Each scene shows the same named points in several views. A view is turned or mirrored, and shifted as a whole, has a little noise and may leave points out.

Scene 1
View 1
j_338: 11  17  4  3  8  49  -20  -52  -56  70  -4  -10  -15  -29  -25  66  34  4  -30  20  33  -24  13  -51  -49  31  43  21  13  5  -28  -23  -13  2  24  31  -13  -25  -47  -8  -47  -22  -12  11  5  22  -12  3  -38  9  -13  -5  -15  -12  18  17  -12  15  -11  20  23  -10  -3  -3  10  32  30  -12  28  -3  -12
j_617: -4  12  6  45  -16  36  -11  -34  -17  49  -3  -8  -35  0  -16  26  27  13  23  14  10  -5  4  -68  -59  29  6  0  26  -27  -14  4  -18  -16  20  27  22  -20  -26  -27  -10  -6  12  -18  26  -11  -14  -11  3  15  5  -35  13  -29  33  10  33  -16  -18  -14  12  21  20  -6  38  0  30  13  14  -19  -25
j_553: -62  10  8  36  22  71  -12  -87  -56  45  -18  7  -8  7  7  51  -16  25  -24  -11  -10  -35  48  -51  12  25  10  1  14  2  -2  10  -24  10  14  2  -6  -41  -8  -17  17  14  -37  17  21  28  -32  30  9  62  31  0  -55  22  67  5  50  8  37  -24  -7  2  38  -3  29  53  27  -23  30  -39  -28
j_153: -20  -5  -7  24  11  49  -14  -32  -32  51  -20  -21  -20  -11  -9  55  17  17  -15  9  19  -8  17  -55  -20  23  14  -7  20  -18  -11  4  -17  -11  24  23  11  -14  -28  -9  -9  -4  -19  3  13  1  -5  20  -9  28  18  -19  -14  -15  37  22  27  6  3  -4  20  -2  19  1  36  23  18  -23  31  -15  -9
j_543: -9  -29  -14  25  -1  42  -32  -3  -2  61  -20  -24  -30  -25  -24  56  7  18  26  -7  16  -9  10  -46  -14  36  -29  -21  21  -47  17  9  -12  -10  32  17  -18  -5  -56  0  -8  6  -15  9  23  -20  -2  23  3  15  12  -24  13  -26  18  17  23  3  -7  -17  7  17  11  -12  48  -4  21  -3  12  -19  -8
j_152: -44  -12  -12  25  27  74  -26  -51  -34  59  -25  3  -17  -17  -12  73  -24  13  -7  -25  8  -41  37  -59  21  46  -16  -16  16  -20  12  -8  -29  14  30  -1  -21  -34  -48  6  18  14  -44  34  23  2  -27  29  1  54  23  -1  -36  9  45  7  46  10  32  -21  -11  20  37  -16  40  41  28  -22  19  -32  -12
j_516: -7  -2  5  16  -6  45  -30  -41  -33  17  -4  -22  -7  -14  -13  35  12  36  -4  26  16  1  36  -49  -8  15  10  -9  5  -32  11  14  0  -19  14  21  -12  5  -24  -23  -16  19  -3  -9  10  -9  6  22  15  -4  26  -13  11  -14  39  22  10  16  7  -16  16  -20  -21  -14  19  14  0  3  20  -32  -6
j_806: -34  -42  -23  51  37  62  -2  -12  -2  65  -40  -59  7  -19  10  87  -1  22  -17  -4  16  7  13  -51  15  11  -17  -31  24  -32  4  13  -28  -28  29  11  40  17  -28  -3  20  10  -38  19  32  -14  3  41  -13  56  41  -42  -43  -15  57  49  76  7  6  -18  21  1  48  4  71  0  5  -46  46  -29  -1
j_841: -19  -4  0  16  -32  2  -20  -10  -11  39  -8  -23  -45  8  -11  15  56  19  5  -2  12  -1  -27  -40  -72  28  12  5  27  0  -25  44  -18  -21  11  43  -2  -11  -21  -14  -37  -8  13  -28  -12  23  4  4  -4  12  12  -20  24  -38  13  9  2  -23  -34  -13  38  -12  -5  15  30  6  6  0  10  -11  -11
j_934: 24  13  4  -9  5  50  -44  -43  -57  63  1  4  -17  -51  -43  70  15  2  -6  14  30  -35  26  -53  -32  45  22  9  5  -22  -1  -38  -4  15  34  19  -50  -24  -71  5  -44  -15  -15  23  16  -5  -8  -1  -21  -10  -30  9  7  -9  3  4  -25  20  -3  14  12  9  -17  -22  -1  31  33  1  17  -2  -11
j_709: 0  -17  -9  -10  3  53  -50  -29  -45  49  -10  -7  -9  -45  -39  68  -2  20  -5  1  27  -38  29  -44  8  45  1  -11  5  -33  21  -15  -2  12  28  10  -60  -15  -73  12  -27  13  -32  33  13  -13  -7  33  -8  0  2  16  3  -9  14  7  -10  29  9  -2  7  -3  -21  -23  12  25  18  -5  14  -19  0
j_239: -59  -5  -14  43  13  41  -4  -46  -20  78  -19  9  -42  14  0  55  6  -3  -2  -48  0  -34  -13  -52  -29  57  -15  -7  34  14  -14  24  -47  13  24  9  2  -59  -29  -1  3  -11  -37  8  14  31  -32  15  -7  74  12  -15  -31  -8  37  -9  49  -24  1  -21  -5  26  59  13  59  36  46  -24  21  -16  -28
j_870: -37  -18  -19  45  35  72  -12  -38  -15  93  -22  11  -31  -20  -16  77  -24  -12  9  -35  7  -41  17  -64  6  62  -35  -25  23  -29  5  -18  -40  16  38  -5  -14  -45  -60  7  25  -1  -54  39  45  -14  -34  24  -4  72  4  -18  -29  5  38  5  63  -2  22  -17  -23  45  64  -8  58  26  49  -22  20  -19  -19
j_192: -3  6  17  33  -18  47  -22  -47  -30  6  -2  -37  -8  -3  -10  21  26  41  -3  42  10  12  42  -58  -27  -1  24  1  3  -34  -1  16  8  -30  0  34  15  15  0  -32  -10  12  19  -29  9  -11  3  13  15  -6  32  -28  4  -19  44  26  25  10  -4  -14  22  -18  -13  -13  21  11  -2  9  22  -30  -7
j_124: -34  -12  -6  -12  11  58  -40  -52  -57  30  -21  -15  8  -24  -15  71  -3  35  -39  0  23  -26  47  -33  21  19  28  -4  -3  -8  11  8  -8  1  21  13  -41  -4  -33  3  -15  20  -34  28  3  19  -2  46  -7  21  25  15  -33  7  38  24  2  31  29  -2  15  -37  -13  -13  14  49  -7  -30  33  -29  3
j_723: -48  27  15  37  -15  36  -8  -78  -41  45  -1  29  -42  25  -3  12  30  5  -5  -25  -6  -33  -2  -56  -58  42  13  14  26  26  -28  22  -39  15  10  27  -6  -68  -7  -26  -21  -3  -6  -12  3  45  -37  0  6  43  0  -12  -6  -1  32  -21  22  -24  -8  -23  4  16  30  10  23  38  40  5  14  -23  -32
j_182: -9  7  21  -17  -47  8  -44  -38  -54  -9  1  -13  -19  5  -22  1  50  41  -11  22  15  -1  19  -34  -46  12  44  12  4  1  0  41  7  -13  -1  43  -32  2  -8  -19  -60  9  17  -34  -27  19  4  14  11  -21  16  9  32  -22  21  10  -32  11  -22  -14  33  -48  -47  -4  -4  19  -13  13  10  -23  -4
j_393: -19  -28  -14  16  16  66  -36  -20  -19  50  -23  -22  -7  -29  -22  70  -15  26  -2  -6  16  -13  31  -51  22  31  -15  -28  6  -49  27  8  -9  -7  29  8  -19  5  -52  6  8  22  -27  26  27  -20  0  36  -1  24  26  -10  -11  -5  34  26  27  18  17  -16  6  4  7  -20  41  14  11  -13  24  -31  0
j_43: 25  29  28  54  -4  79  -4  -81  -42  1  10  -42  15  -7  0  23  15  43  0  81  22  26  73  -77  -25  -15  45  2  -1  -57  -6  -23  25  -35  8  33  42  23  8  -57  -2  9  32  -33  39  -31  -1  -10  14  -22  32  -36  -5  -8  63  45  38  30  4  -3  13  -16  -16  -34  4  -4  0  22  29  -41  -18
j_728: -24  -27  -11  12  -10  15  -23  7  -11  27  -34  -60  -7  -15  -2  46  46  33  -22  13  24  14  -4  -31  -23  5  21  -9  15  -8  -10  46  -11  -40  12  39  17  27  -8  -4  -28  6  -1  -20  -15  10  21  38  -17  17  37  -27  -8  -38  31  45  12  -3  -20  -14  52  -43  -5  19  43  4  -19  -26  34  -24  12
View 2
j_841: 1  46  -13  11  -10  3  -11  -15  -2  -27  7  11  -21  26  12  17  7  -64  -1  11  -49  15  -33  23  6  -9  -17  -13  -14  0  -27  -18  34  -5  -17  -14  -34  -25  -10  37  -9  7  22  12  6  48  -3  -9  8  -34  -30  -27  -4  21  51  16  -28  29  20  20  5  12  -60  24  -1  15  -1  -31  -19  10  10
j_239: 5  76  -44  2  -5  -23  19  -28  -6  18  -22  27  -7  -12  -36  -32  -23  -24  -24  61  -33  30  25  21  -6  47  -16  -51  -21  34  10  1  43  -41  34  -29  -24  -25  -3  -8  16  -38  -8  27  -42  6  0  -10  -10  -29  -63  -11  10  -9  51  -4  20  -20  -5  38  33  36  -12  1  7  -55  -2  -11  -38  -13  29
j_516: 14  8  21  12  15  28  -30  -12  19  1  7  21  13  8  20  -5  9  19  -7  14  -26  17  -11  -4  22  -9  0  -38  -19  -29  3  -25  22  -4  -4  10  -25  -23  -1  28  1  8  -2  9  25  7  7  -12  -17  -5  1  -12  38  9  43  -8  -7  -5  39  14  2  12  -21  20  1  31  11  -19  0  4  11
j_553: 17  56  -8  2  25  13  -6  -26  33  30  5  32  31  -6  -32  -49  -14  33  -19  53  -26  36  46  17  2  46  -1  -63  -43  14  16  -28  34  -31  32  -27  -43  -35  12  -2  22  -45  -19  8  -13  -32  -4  -8  -12  -19  -15  5  54  1  53  -32  37  -44  12  61  27  34  16  16  1  -25  17  -31  11  -18  24
j_870: 6  39  -17  9  11  -15  11  -31  -13  46  -33  30  4  -30  -32  -39  -30  18  -44  70  -15  20  30  -3  18  43  4  -74  -27  10  33  8  19  -60  41  3  -9  -7  -15  -19  29  -30  -36  52  -48  -5  15  -1  -49  -9  -60  -5  37  -20  36  -11  33  -31  -2  14  42  45  23  -10  15  -49  0  8  -58  -20  36
j_934: 31  -15  -18  48  2  23  -5  -37  -20  -16  -38  18  24  -4  53  -36  12  14  -10  15  -9  -4  14  11  31  18  4  -23  -25  15  -9  -21  93  -49  19  19  3  -28  -34  -26  20  31  -21  12  2  36  16  -25  -55  2  -20  -41  65  3  43  7  -2  1  41  -3  32  29  -3  2  3  39  -7  -35  -39  29  12
j_393: 4  -4  14  5  14  18  -11  -21  18  31  -8  26  17  -17  0  -11  -14  35  -22  40  -21  14  -11  -17  36  4  17  -55  -18  -30  19  3  3  -27  17  23  -15  -4  -5  0  3  -1  -32  38  -10  -6  31  -2  -30  12  -21  -7  42  -6  35  -1  17  -30  39  10  16  27  -5  14  8  -5  5  8  -26  -12  23
j_617: 10  54  22  32  -1  10  -18  -14  -23  1  2  17  -22  1  4  -6  7  -29  -17  25  -24  23  -4  14  1  9  -26  -36  -36  -1  9  -23  24  -14  -1  -6  -26  -11  -19  41  20  -7  8  16  -7  31  -21  -10  -44  -41  -21  -19  9  3  55  -6  -15  30  -8  -7  19  20  -17  2  5  13  9  -7  -26  -6  4
j_192: 21  27  45  21  15  36  -43  -10  12  1  24  22  9  11  15  -2  24  9  0  14  -25  22  -11  5  7  -11  -20  -35  -29  -38  -2  -39  10  8  -11  7  -44  -19  1  57  6  3  10  -1  27  6  -10  -13  -22  -19  21  -5  25  12  60  -20  -16  8  37  12  1  7  -30  22  -5  39  23  -25  20  -2  3
j_124: 21  -12  -19  8  23  35  -8  -33  48  13  -6  30  46  1  19  -29  -4  48  0  26  -30  4  4  5  29  13  33  -45  -22  -20  -8  -24  39  -31  17  -2  -30  -28  12  -20  0  4  -29  7  4  -17  29  -7  0  14  1  -4  77  9  36  -12  26  -53  69  47  19  25  1  28  -5  6  15  -41  13  12  21
j_723: 10  88  -32  13  -6  -5  7  -27  -3  -11  -2  26  -4  11  -15  -31  -8  -39  -23  40  -37  42  38  31  -9  44  -29  -33  -32  46  -8  -24  68  -24  14  -37  -38  -49  -2  22  24  -37  17  11  7  15  -24  -26  -15  -41  -36  -21  16  19  64  -23  -2  -3  -16  46  24  29  -20  10  7  -2  4  -43  -20  -5  16
j_152: 7  22  -12  4  16  7  6  -26  11  36  -20  31  24  -21  -21  -41  -25  34  -33  52  -21  19  28  0  24  34  8  -59  -24  4  25  -2  27  -41  38  -2  -14  -18  0  -20  16  -23  -37  36  -21  -13  17  -10  -25  0  -35  -4  49  -12  44  -11  31  -45  18  36  32  40  16  6  6  -21  5  -6  -35  -15  23
j_728: 9  30  15  1  1  11  -27  -13  16  3  9  17  -19  23  3  24  16  -26  8  13  -47  10  -65  17  -4  -22  0  -29  -15  -41  -25  -18  -6  -2  -13  -14  -44  8  2  30  -13  12  0  12  -14  21  11  5  24  -23  -15  -2  1  6  49  21  -17  13  49  8  7  10  -56  33  -8  -6  18  -12  15  6  9
j_806: 7  39  24  0  16  4  -17  -19  15  53  -1  32  -6  -9  -36  2  -6  29  -16  53  -28  9  -54  8  -3  9  19  -70  -29  -50  20  -5  -42  -30  29  -6  -36  40  -7  11  9  -13  -40  36  -65  -16  17  16  2  -20  -26  18  18  -29  39  12  26  -15  38  7  21  27  -11  14  -6  -60  19  23  5  -20  22
j_43: 36  25  94  49  32  62  -68  -12  -3  11  32  27  10  7  22  -22  33  39  -5  3  -8  26  -4  8  -6  -11  -24  -48  -63  -46  19  -64  5  16  -6  4  -41  3  -14  69  36  0  0  -9  22  -8  -41  -16  -55  -34  52  0  43  -6  63  -32  -7  32  22  -11  0  0  -8  17  -12  48  39  -18  36  -3  -8
j_182: 13  8  -8  13  2  38  -33  -11  28  -43  20  17  15  31  47  1  20  -30  13  -16  -43  19  -11  9  19  -22  -6  -4  -16  -7  -31  -37  57  8  -26  -2  -38  -52  8  35  -14  21  25  -12  61  35  8  -24  2  -7  6  -29  34  44  52  -5  -37  9  50  38  -8  6  -52  35  -1  60  14  -55  16  23  1
j_153: 23  34  4  20  5  13  -17  -25  5  11  -5  23  6  5  5  -11  4  5  -7  32  -28  14  -15  14  4  12  4  -42  -33  -12  -4  -27  22  -31  19  -6  -24  1  -13  9  13  0  -15  18  -24  13  2  -4  -17  -19  -21  -9  35  -13  53  3  14  -3  33  13  19  25  -16  16  -4  -12  17  -17  -5  3  17
View 3
j_841: 27  -14  -20  2  -12  0  -15  0  6  8  -30  28  -27  12  31  -25  12  -11  -23  -43  4  -27  -15  -32  10  25  -14  -27  -2  30  -8  14  -16  -6  14  -7  -37  16  -16  -10  7  0  -16  -30  -5  12  1  7  15  54  -12  25  41  23  -3  18  53  3  -6  49  -27  -8  -6  60  -47  -9  34  6  40  -27  37
j_43: 10  2  -47  14  -22  24  6  -2  -18  -12  21  48  42  2  -8  34  -20  -27  -32  -38  -15  -8  -13  -31  -29  -24  15  14  -28  5  -50  -22  -14  12  -60  45  -16  28  15  31  -18  -34  9  -63  -45  74  6  73  13  -2  79  33  13  13  -34  24  22  50  -25  35  6  -42  -33  -3  4  15  63  23  68  34  -42
j_393: 7  -10  -25  9  -14  27  0  29  1  24  -3  31  30  -38  -11  11  -1  5  -10  16  -26  26  -3  -48  1  -3  -40  -21  29  -17  -21  24  13  19  -10  54  9  -27  12  -19  -15  18  3  -26  -15  -13  19  30  -24  -4  2  17  -5  29  -24  21  -2  10  18  0  -1  4  -50  -7  31  -11  10  12  27  -6  20
j_192: 16  -1  -34  6  -16  9  -9  2  -10  2  -5  47  22  2  8  4  -12  -19  -24  -39  -14  -16  -17  -28  -8  4  -2  -4  -9  -1  -33  -7  -7  3  -36  33  -21  18  6  10  -5  -22  -17  -42  -18  50  9  35  2  14  36  24  22  15  -25  21  26  36  -14  35  -17  -20  -20  21  -9  7  37  19  60  5  -7
j_543: 12  -16  -10  8  -10  21  5  23  6  18  -21  33  9  -23  -12  -8  6  6  -23  0  -18  36  3  -46  7  -11  -40  -23  19  -4  2  16  2  13  7  30  5  -17  -3  -8  3  21  7  -33  -20  -15  -6  17  -7  19  -3  13  26  36  -5  29  21  3  21  21  2  -2  -46  4  -6  -21  20  5  20  -20  22
j_723: -7  -34  1  42  -1  -16  -23  27  -23  44  -22  -25  -59  -2  33  1  -16  -25  -6  -23  3  -70  -23  -54  -10  17  18  -19  -13  27  9  12  3  22  66  15  -20  24  2  16  -39  -4  15  -1  -21  6  4  31  -5  32  8  26  49  3  29  2  27  -21  -18  -8  -21  -33  13  35  -16  -30  38  -4  49  -23  29
j_153: 4  -26  -6  13  -15  12  -18  25  -2  26  -5  -9  -17  -20  22  13  3  -12  -7  -9  -11  -41  -25  -59  -6  10  -4  -27  18  11  -22  30  4  20  7  14  -8  -21  9  -22  -44  0  3  -37  -31  5  35  54  -13  11  7  36  0  24  -17  11  17  -1  19  11  -6  -12  -30  25  9  -6  41  20  37  -1  30
j_709: 12  -7  -26  8  10  21  0  18  -11  30  -4  -3  31  -52  26  16  -16  14  -17  34  -1  36  28  -30  7  14  -25  -4  20  -2  -3  7  3  -13  -3  66  -3  -10  21  -24  6  32  -12  -33  -18  -18  -17  31  -26  -1  -13  31  -3  14  -25  8  -11  -4  5  6  7  0  -24  17  14  -29  8  -22  16  -40  47
j_728: 32  -5  -26  -13  -26  12  -12  4  13  1  -28  46  -1  16  13  -16  13  -13  -18  -44  -21  -32  -36  -38  7  18  -23  -35  17  2  -30  26  -4  3  -31  -8  -27  -17  -13  -27  -11  -9  -28  -47  -2  24  35  19  6  41  -2  27  12  35  -41  22  43  28  14  52  -33  8  -30  43  -19  10  30  37  40  1  26
j_870: -13  -41  16  44  -18  24  -2  61  -13  44  -2  -16  -23  -47  -12  18  6  4  0  24  -21  2  -5  -80  -8  -26  -31  -35  31  -2  4  51  20  59  61  42  25  -31  22  -11  -42  34  37  -10  -40  -41  16  42  -31  -1  7  15  12  36  24  25  -1  -28  35  -28  15  -13  -43  -28  34  -38  19  6  20  -11  13
j_124: 4  0  -41  10  15  9  -25  12  -10  38  11  -1  30  -39  41  34  -31  -9  -16  20  -10  -25  -4  -35  4  27  -10  -16  21  -16  -30  20  18  -3  -25  70  -4  -9  32  -32  -34  8  -29  -26  -6  12  34  42  -33  -20  1  43  -17  7  -44  1  -18  15  8  -8  -14  3  -23  27  46  -16  6  4  38  -17  58
j_338: 10  -24  -16  -6  7  15  -14  15  -13  25  1  -35  -12  -33  53  24  -2  -1  -24  9  9  -22  5  -38  -10  24  13  -7  6  44  -21  12  -15  -19  1  15  -24  4  15  -25  -23  11  5  -69  -54  7  -7  65  -6  8  5  49  7  6  -27  -1  4  -5  1  36  10  -36  -10  47  -15  -18  57  -19  26  -22  38
j_806: 6  -23  0  6  -36  24  -3  42  12  14  -11  38  -1  -19  -21  6  19  -2  1  -18  -40  -18  -36  -75  -3  -18  -41  -53  43  -21  -31  58  20  53  -14  14  7  -54  8  -33  -49  7  3  -32  -34  -2  63  38  -19  8  9  18  -13  57  -30  35  26  14  50  14  -7  15  -73  -21  33  4  21  51  36  23  5
j_553: -16  -24  -17  50  -8  -5  -24  37  -21  46  14  -14  -18  -25  17  35  -29  -31  1  -1  -17  -63  -25  -63  -8  8  5  -21  11  -20  -24  30  22  44  24  60  9  -1  33  -8  -69  -6  17  6  -15  11  42  45  -31  -11  27  29  4  7  0  5  -8  -6  0  -43  -15  -15  -19  -3  49  -23  15  22  53  -1  22
j_152: -9  -23  -8  34  -2  16  -12  40  -15  48  3  -13  -7  -40  9  28  -15  -7  -1  30  -20  -6  -1  -65  1  -4  -23  -28  24  -12  -5  36  20  43  27  67  16  -26  30  -12  -44  20  18  -7  -23  -21  24  46  -36  -14  6  23  1  21  3  9  -10  -16  15  -26  1  -5  -39  -16  40  -34  8  8  30  -12  32
View 4
j_870: -21  -7  -20  12  16  19  -4  7  23  -2  33  60  28  22  23  4  -19  -13  49  -12  -16  34  14  25  -85  -26  17  -24  -39  2  11  6  22  19  -60  -3  -3  1  6  -15  -17  48  53  -43  -12  -52  35  43  -15  60  9  -39  35  -82  -17  45  32  49  -9  11  34  47  -51  -54  -71  19  34  3  -23  11  13
j_723: 16  -27  -41  -35  17  38  -5  44  42  -7  3  -26  51  28  21  -21  -19  10  55  -37  4  23  -36  -21  3  -37  -25  16  -35  7  14  8  2  37  -49  -7  13  -48  9  -36  9  22  25  -18  -14  14  23  42  27  16  28  -29  42  -52  19  28  25  -18  -16  8  11  5  -42  16  -44  -19  12  24  -20  0  -11
j_934: -4  15  -40  -4  31  -33  26  -3  17  -12  32  37  50  30  -28  76  3  8  33  -1  -26  -2  23  -36  -32  1  -29  1  -7  -2  -4  -3  -51  26  -14  12  6  -5  -38  -23  -15  17  7  2  -34  5  33  36  -40  8  13  22  53  -20  18  33  0  -22  0  -4  11  30  -27  -13  -45  31  -1  -31  -10  -25  15
j_553: -30  11  -22  -52  26  32  -21  31  11  8  2  9  35  10  -11  -14  -38  -11  61  -22  29  53  3  18  -61  -22  -31  11  -29  18  16  -20  5  29  -42  7  16  11  -1  -2  11  45  51  -35  8  -23  -8  39  47  49  19  -10  17  -77  0  22  45  15  -45  25  28  55  -22  -4  -65  9  12  25  -41  7  -6
j_516: -3  19  -27  -25  35  -47  12  13  0  19  9  0  47  5  -33  21  -13  -10  8  -34  13  10  30  13  -16  -20  -7  15  18  21  7  15  -20  11  -16  4  17  2  -38  24  12  -1  24  1  8  -1  -22  27  18  16  18  -2  -5  -5  4  18  24  -12  -11  -3  27  41  -16  -2  -42  -11  -32  -6  -26  -29  11
j_543: 0  7  -28  18  30  -37  25  3  16  15  28  29  40  10  1  16  5  -13  3  -33  -10  -5  23  21  -34  -25  20  -5  13  15  -3  29  2  19  -33  -8  3  -6  -25  12  -13  13  39  -14  -4  -21  23  38  -11  27  15  -23  8  -15  -6  37  27  22  -2  -14  26  38  -43  -38  -47  0  -1  -16  -19  -21  18
j_338: 4  24  -38  -24  25  1  23  22  36  -3  12  11  41  50  -36  64  -12  6  26  -15  -17  17  -5  -10  -12  -13  -60  3  -10  6  -8  17  -45  22  -19  -1  11  -4  -34  -25  -21  10  19  27  -25  14  13  47  -19  20  18  16  47  -28  29  32  7  -9  -18  -7  -2  10  -33  -4  -50  28  -17  -15  -13  -21  -14
j_182: 14  21  -50  -36  32  -46  27  20  10  15  -7  -34  67  4  -30  20  -3  7  3  -51  14  -22  11  -25  31  -17  -42  47  31  22  -1  16  -42  24  -11  0  30  -39  -42  26  20  -14  0  26  12  45  -23  36  33  -11  29  12  18  30  17  16  18  -50  -16  -17  5  8  -14  33  -12  -15  -40  -11  -32  -45  1
j_239: 0  -14  -37  -4  16  42  6  26  41  7  13  18  42  32  32  -15  -19  -1  50  -30  -6  27  -18  10  -39  -31  -9  0  -39  7  10  22  21  38  -64  -18  8  -34  22  -17  -14  41  59  -25  -5  -28  43  54  19  59  17  -42  47  -63  -7  41  36  37  -25  5  15  17  -52  -20  -56  4  31  14  -34  4  -17
j_152: -22  9  -36  -14  28  19  -7  4  20  -2  9  37  47  17  2  2  -25  -11  59  -20  9  29  17  5  -68  -11  -18  6  -29  3  12  -8  3  35  -45  5  12  -4  -2  6  -5  46  48  -32  -1  -25  23  44  12  46  13  -12  38  -60  -9  30  39  25  -27  12  31  41  -30  -19  -51  23  28  4  -44  4  3
j_393: -20  26  -25  6  36  -38  14  -2  3  18  19  48  36  8  -15  21  -12  -16  12  -22  6  14  46  32  -60  -13  3  -2  7  20  2  8  -1  16  -29  2  10  14  -32  31  -2  23  47  -25  8  -38  2  37  0  46  12  -11  0  -26  -18  29  38  27  -16  5  27  65  -31  -35  -55  12  -7  -12  -36  -19  14
j_43: 5  27  8  -60  40  -53  -13  62  -17  20  13  -23  14  11  -71  35  -24  -17  -7  -25  14  47  15  50  8  -54  -11  -5  12  18  14  11  -31  -13  8  5  3  43  -64  -4  20  -12  5  3  7  2  -64  19  4  -1  19  2  -50  -29  50  10  15  -24  -3  10  30  54  -16  3  -73  -40  -88  25  16  -31  27
j_617: 25  -23  -15  -8  22  -16  6  44  24  11  27  -10  27  28  -6  4  -8  -6  8  -31  -15  21  -14  21  7  -44  13  -10  -12  12  9  39  -4  8  -31  -13  -4  -27  -24  -15  -4  -2  18  -5  -14  -5  6  32  0  8  22  -39  5  -27  26  34  13  4  -1  -4  15  15  -50  -15  -61  -34  -30  9  7  -22  16
j_709: -17  18  -41  -2  34  -43  22  -24  5  -2  21  46  61  10  -17  45  -2  -1  32  -12  -3  -7  43  -17  -55  9  -14  13  4  11  0  -6  -31  28  -21  17  13  2  -40  18  -7  27  25  -11  -9  -7  21  37  -21  28  12  17  35  -15  -10  30  20  -7  -12  -3  23  49  -28  -21  -34  30  9  -33  -37  -28  15
j_153: 0  17  -27  -15  28  -1  13  26  23  21  15  15  35  35  -21  18  -18  -12  18  -29  -5  20  6  30  -24  -33  -14  -1  -3  14  4  29  -8  16  -28  -8  7  4  -20  3  -12  8  45  4  -6  -16  1  41  5  35  12  -15  10  -33  5  30  31  18  -17  -3  14  23  -42  -14  -56  4  -15  2  -23  -18  -9
j_806: -13  36  -23  1  26  -2  13  19  19  42  18  35  20  23  -19  2  -29  -31  -7  -38  5  39  21  88  -57  -38  0  -15  2  29  -11  47  24  3  -41  -24  3  31  -11  33  -26  11  85  0  10  -57  -11  46  23  77  4  -34  -31  -51  -24  37  53  68  -29  2  18  50  -45  -52  -72  4  -23  13  -32  -11  -19
j_728: 24  32  -41  -16  25  -26  36  31  30  45  3  -18  39  31  -26  7  -17  -18  -24  -60  4  -1  7  45  12  -35  -12  22  35  30  -15  58  0  15  -26  -32  14  -16  -30  37  -6  -16  51  37  11  -4  -21  47  31  42  16  -15  -11  6  -10  28  42  16  -28  -17  -1  10  -37  -12  -39  -17  -44  6  -26  -43  -27

In a view up to two points have been moved. Name them for each view, in the order of its rows, or write none.
view 1: j_728
view 2: none
view 3: j_153
view 4: j_152
